Points on a hilly landscape, in no order, each with its height.
From any point a climber steps to the highest of the 4 points nearest to it. It stops when none of these is higher. Distance is the straight distance between rows; heights are no part of it.
sen height 388: [  2  -4  -2  -7 -13  -2 -22   7  16  -8 -13   8  15 -20  -5  -9  19 -21
 -11 -24  27]
dedok height 66: [  1  11 -17 -11  -2  -3  25 -12  -1  12 -13 -14   0  33   4   5 -16  13
 -15  10  -6]
Modaz height 318: [  0  -2  -3 -12 -10 -17   1 -33 -25   3 -10  14  10 -30   0 -20  17 -20
  15   7   5]
gik height 397: [-26  33 -21  23  -7   9  14   7   2  21  31  26  -1  14 -22  27 -18  24
 -22  19   3]
num height 441: [-27  -5 -14 -19   6  -7 -19 -24  -5   0  13  30 -13  -7  15 -15  -9 -30
  15 -33   5]
reg height 422: [ -7   4   4 -13   0  -4 -29  13   7  -7   1  17   5 -22  13   9  -6  -1
  10 -44  -5]
ziram height 49: [ 27  -8  37  -5  -7 -16 -22  14 -11  17  -4 -22   4  -4 -16  -9  23  21
  11  -8  15]
rizin height 405: [ 13  -2  26 -13  -3   4  -3 -12 -31  24 -11 -19 -11   2  12   4   8   7
  16  -4   2]
setu height 519: [  3 -10  23 -26 -16  -5 -34  -7 -15   4  -5  22  -1  11  12 -12  -8  20
  12 -23  -7]
viman height 467: [-15 -13  -1  -7  11  14 -26  28   4  -1   9  10  -3 -22   6   6   1 -17
  -9 -37  21]
sul height 538: [-30 -14   5 -16  -9   2  20 -14  -1  -2 -11   7  -7   5  41   9 -31  12
  33   1 -12]
voz height 191: [ 25   5   8 -14 -17   4   5  -6 -24  -3 -19 -11  -2  16  15  11  10  25
  16  14 -25]
kulip height 82: [-10  15 -16  -5  -4  10  28  -7   4   3  -7   6   0  34   7   9 -26   4
 -12   8 -17]
bobo height 40: [ 41  -4  28   6  -4  -4  12  -7 -21   5 -20 -36 -11   7 -16  -6  22  18
   2  28   0]
kez height 331: [-11  -1  -4  -4   9  23 -14  29  23 -18  -5   3   4   6   6  30  -1  20
 -10 -27 -26]
pulu height 229: [ 28  11  14  -6  -2  -6  16 -14 -29  17 -10 -24 -13  -3   0   8  20  -1
   8   7  -4]
kize height 312: [  9 -14  25  34 -24 -23  10  10   9  -5 -20 -23  20 -44 -17 -21  18  -7
  -7  28  16]
nuru height 428: [-28 -15  15   1  18  21 -39  30   3  13  19  11 -17 -12  16  10  -5 -39
 -13 -15  27]
Dugo height 46: [ 14  18 -20   5   9 -12  21 -30 -21 -27  -4   2  -9 -21 -11 -19  28  -6
  15  25 -22]
tepul height 464: [-27   6 -20   0  20  27  24  -2   7   6  45  13 -17  17  27  21 -19 -16
  21   3  -5]
lum height 403: [-18  10 -20   7   9  24  11 -10  20 -25  29  19 -24  13  20   9 -21   6
  19  -1  -2]
fafi height 217: [ 21   2   8 -18  -2 -10 -12 -23 -38 -11 -12   9  -5  -8  -3  -6  34   7
  18  14 -11]
lezo height 250: [ 10   6  10   5   2   8  -8  22  18  -7   2  -4   7 -18  -3  19  11  -4
  -8 -25  -3]
zun height 348: [ -2 -12  -1  -9  -7  -6 -21  -9   2   2   3  22  19 -10   1 -35   0 -43
  -6 -24  23]
kage height 434: [-24   0  -8  -2   6   4 -22  -4  10 -11  28  27 -13 -10   2  -4  -7 -28
  20 -17  18]
bimed height 97: [-48  18 -19   4  -9 -10  13  -2  11  -5  -1  37  13   4 -10  16 -49  35
  20  50  12]
Kifu height 577: [ 12   8 -27  24  16 -13   9  20  23  -9  -6 -17  10   5 -34   0   6   5
 -40 -10  -4]
Kedaf height 261: [ 11  11 -21  24   4   3  15   6  21 -24  20  -3   3 -16 -17   5   6 -19
 -13  -4   7]
dos height 90: [ 20  14 -15  -5   3 -11   2   8  13 -31 -15   7  11  19 -26  -6   4  32
 -24   7 -37]
zim height 443: [-21  18 -31  12  17  21  19 -11   4  13  38  14 -10  25  -1  14 -28 -12
 -13  23   7]
fuvir height 240: [ 14 -31  29   8 -28  -6  -5 -21  -5  15 -22 -11  25  -9  -4 -46  12 -17
 -13  20  30]
Tus height 466: [-23  -4  -6  -7   9  23   6  22   7   7  15  -8 -18  18  27  28 -34  -1
  -4  -4  -5]
Giros height 660: [ 40  -4  16  19   3 -21  22   6  19   3 -22 -41   6 -24 -30 -14  17   2
 -16  33  -3]
bib height 3: [ 10  15 -21  -2   2  -7  33 -37 -25   7   6 -26  -2  -8   7 -10  24 -27
  13  10 -11]
ruv height 510: [  3  -8  12 -20 -10  -9 -20  -1  -5  14 -12  -9   4 -19  -2  -7  10 -15
   2 -24  21]
nat height 8: [ 41 -14  33  12  -5  -5  -9   9 -17   9  -5 -47  -3  -9 -20  -8  22  20
  11  14   9]
botu height 440: [-36  -9  -3 -11  11 -20 -18 -43  -9   4  19  24  -7  -1  16 -28  -6 -20
  27 -18   0]
fego height 267: [  4  23 -29   7  11   3  30 -13  11 -10  16  -4  -9   5   3   3   0 -23
   6  -6  -3]
muvag height 105: [ 18  -1  26  -9  -7 -10 -23   5 -12 -14 -14   8  12 -12 -12   7  27  22
   2  -5 -15]
Lobot height 77: [  1   0  16 -18   4  -4  24 -31 -40  24   2 -16 -10  10  29   2  30  -5
  19  15 -18]
gete height 263: [-14  -9  11  34  24   9   4  36  28  -8  16 -20   8 -21  -1   9   5 -28
 -27 -19  24]
kan height 406: [-23 -27  -3   3  -5  22 -39  31  23 -10  14  25  20 -22  -7 -14   3 -33
 -17 -24  28]
rupad height 392: [-10   0 -15   3   8  15  17  15  17   6  18 -20 -11  13   6  25  -6 -14
 -11 -10  -2]
dobi height 314: [  2   5 -15  30  13  -1   6  22  31 -18  17 -16  20 -22 -21   5  14  -7
 -20 -10  13]
rozez height 424: [-25  -4  -4  -3   7  14 -14  20   9 -14  13  17 -24   1  20  25 -18   1
  12 -22  -8]
potur height 652: [-18   2   1 -17   1 -10 -12 -20  -9  -8  -6  22 -11  -2  21   8  -9   9
  28 -15 -11]
gosid height 512: [-18   9  -9  -3   5 -13   9 -25 -16   7  22   6 -10 -12  17   0   8 -24
  29 -15  -2]
zutu height 188: [ 29 -19  19   5 -16 -23 -10  -9  -6   1 -26   2  22 -32  -9 -21  25  -7
   2  11  22]
duf height 152: [ 30   5  12   4  11 -15   0  19  16   3 -24 -35  12  -4 -23   5  19  16
 -17  -7  -7]
bobi height 93: [ 41   1   1   2   2 -11   3   8 -14 -27 -19 -21  -4 -22 -22  -3  40  14
  -9  25 -12]
Segek height 236: [ 34  -7  32  -3  -8  -6   1 -13 -44  19 -12 -16  -1  -2  -2  -9  29   6
  22   8  14]
Piv height 484: [-21 -23   9 -19  -5  -9  10 -34 -27  -3 -20  18  -4   5  43   3 -16  27
  42  14 -23]
vegel height 409: [ -5  -2 -10  -2 -15   9  18  -5  13 -23 -11  18  -6  12  25  19 -30  31
  20   5 -27]
Zugom height 345: [ -4  -7   1  24  29   6   8  33  39   2   5 -30  11   3 -22  12  -6   2
 -28 -17  -2]
Felo height 58: [ 22  -8  26   8  -9 -11 -15  13  -6   4 -16 -28  16 -23 -17  -4  27   9
   0  -1  14]
buko height 184: [ 14  11 -12  -8 -13   4  23   0   5  -5 -20   3   4  26  12  12 -23  24
  -6  15 -28]
bokid height 4: [  4   9  -8 -10   5 -12  23 -39 -32  -3  -2  -3  -8   3  15   0  18  -3
  16  18 -36]
nitik height 546: [  8   4 -11  -9 -15  -6  20 -15 -22   8 -27  13  -4  26  -6  -5  -3  30
 -16  40 -27]
devit height 216: [-41  18 -24  -3 -12  -2  19 -13   2  19   1  26   9  21 -10  15 -33  10
  -6  38  -1]
Fufa height 540: [-13   3  20 -21  -6  -1 -10 -12 -27  29   1  10  -6  11  30   9  -1   8
  23 -16 -10]
kiz height 213: [-13   9 -25   0  -1 -14  36 -26  -2 -24   2  11 -11  22  12 -10 -33  26
  10  22 -29]
Rubab height 765: [ -5 -14  38 -13   5  18 -39  35   1  29  -7 -30   0   9   6   1   5  11
  -3 -28  18]
zabi height 109: [  2  26 -31   1  -7  -9  27 -15 -12  -1   3  10  -4  28  -7  -6 -18   6
 -10  25 -18]
zote height 352: [  7 -28  35   7  -4  -2 -27   8  13  24 -16 -27  12 -13 -10 -31   3 -12
  -3  -4  31]
muvu height 432: [  8 -26  20 -25 -10  -4 -25 -36 -43   9 -17  24   0  19  11 -14   9  32
  35  11 -20]
Vazo height 166: [ 41 -49  26 -13 -29   7 -20  -5  -1  -1 -11  -7  19   3  -8 -54  10  -7
   5   1  24]
lelig height 235: [ 50  -5  10  11   1  -9   0   8 -10  -2 -19 -40 -10   8 -36 -11  24  26
 -16  31 -14]
tez height 220: [ 17   6  -7  -1   9   6  -3  29  23 -23  -5  -8  10   3  -4  15   5  17
 -22 -20 -21]
Gaf height 330: [ -3  25 -36  15  10   3   4 -20  26 -23  26  34  -7  28 -13  -1 -41  23
   2  15  -5]
zonu height 124: [-41   4 -16  -4  -2  27  21   6  16   0  14  31   6  25  11  14 -55  12
  -3  18  -4]
lupif height 150: [ 30  18 -20  -2  -1  -7  19  -3   3 -32  -3  -4  -1 -10 -10   1  18 -13
  -7   2 -18]
Dol height 336: [  0 -14  10 -20  -3 -13  -8 -48 -39  33  -6  -2  12   6   2 -27  23 -34
  11   2   7]
maf height 64: [ 19  16 -12  14 -10 -13  31 -15  -6 -15  -1 -23   5 -21 -20 -14  15 -28
  -7  21  -3]
Rigat height 402: [  2  -8  18 -11  -9 -14 -10 -20 -15  25  -7   1   6 -11   3 -31   6 -44
  -5 -10  26]
tudo height 399: [-23 -18  14  -1   0   5 -31  22  12  26  -4  -9   1 -24  -1  -9   3 -42
 -25 -13  39]
retur height 410: [-14   6   5  -8   3  23  -3  24   7  -5   4   2 -15   4  22  26 -11  -5
  -6 -28 -15]
Bogas height 637: [ -8  -4  22  -9   0   6 -29  18  -5  23 -14 -15  -7   3  13   0   4  -8
  -4 -24  25]
nus height 258: [  0  -1 -15  20  14  16  -3  26  16 -24  25   8  -4 -22 -10  18   9 -13
  -7 -19   8]
liri height 495: [-48 -11  -7 -18   2  22  26   4   1   4  14   6 -13  18  47  19 -30  -6
  20   2 -12]
bet height 386: [ -2  19 -27  29  21   5   3  20  27  -4  22 -13   4   6 -33   5  -1 -20
 -44   0  19]
dut height 151: [ -9  15 -10   9  -5  -6   8  26  15  20 -11   2   4  31 -16  15  -8  24
 -41   5   0]
sazu height 508: [ 10 -11  23 -24  -8  -1 -43   7  10  10  -9  -4  16   7   2 -24   4  -4
  -4 -27  18]
Gis height 242: [  4  -2   8  32  -2  -4  23  22  32  -2  -4 -26   2 -34 -13   2   6 -22
 -15   1  16]
dig height 337: [  0   6 -33  30  33  21   8 -15  19 -19  50  37 -25  17   6  -6 -33   2
  24  10   6]
gopa height 51: [ 42  -4   5   0   0  -3   4  14  -1 -19 -22 -11  -2   6 -14  11  18  26
  -2  -2 -24]
Buno height 524: [-28  29 -29  33  12   8   2  -2   9  19  41  45  -1  20 -10  11 -29  19
  -4  27  21]
Vifi height 14: [-28  14 -26  12 -20  -8  -5  18  24 -17  -4  36   9   9 -26  12 -34  46
  -8  23 -11]
pubuz height 534: [-21 -11  23  -8  17   9 -39  42   1   4   0   4   0  -9  20  21   4  -2
  -5 -44   5]

Call two points neighbours if one is among the 4 nearest of the other. Go from one point of each pair to the other, from neighbour to neighbour, staying as high as possible. Name the lowest point that can't be avoided.
Buno / Giros | Gis
nitik / Giros | voz
Buno / Rubab | zim
Rubab / potur | sazu

For each start below, name every point that the climber comes to, in order.
fuvir | Rigat > ruv > Bogas > Rubab
bib | pulu > rizin > Fufa > potur
kez | rozez > Tus > liri > sul > potur
lum | tepul > liri > sul > potur
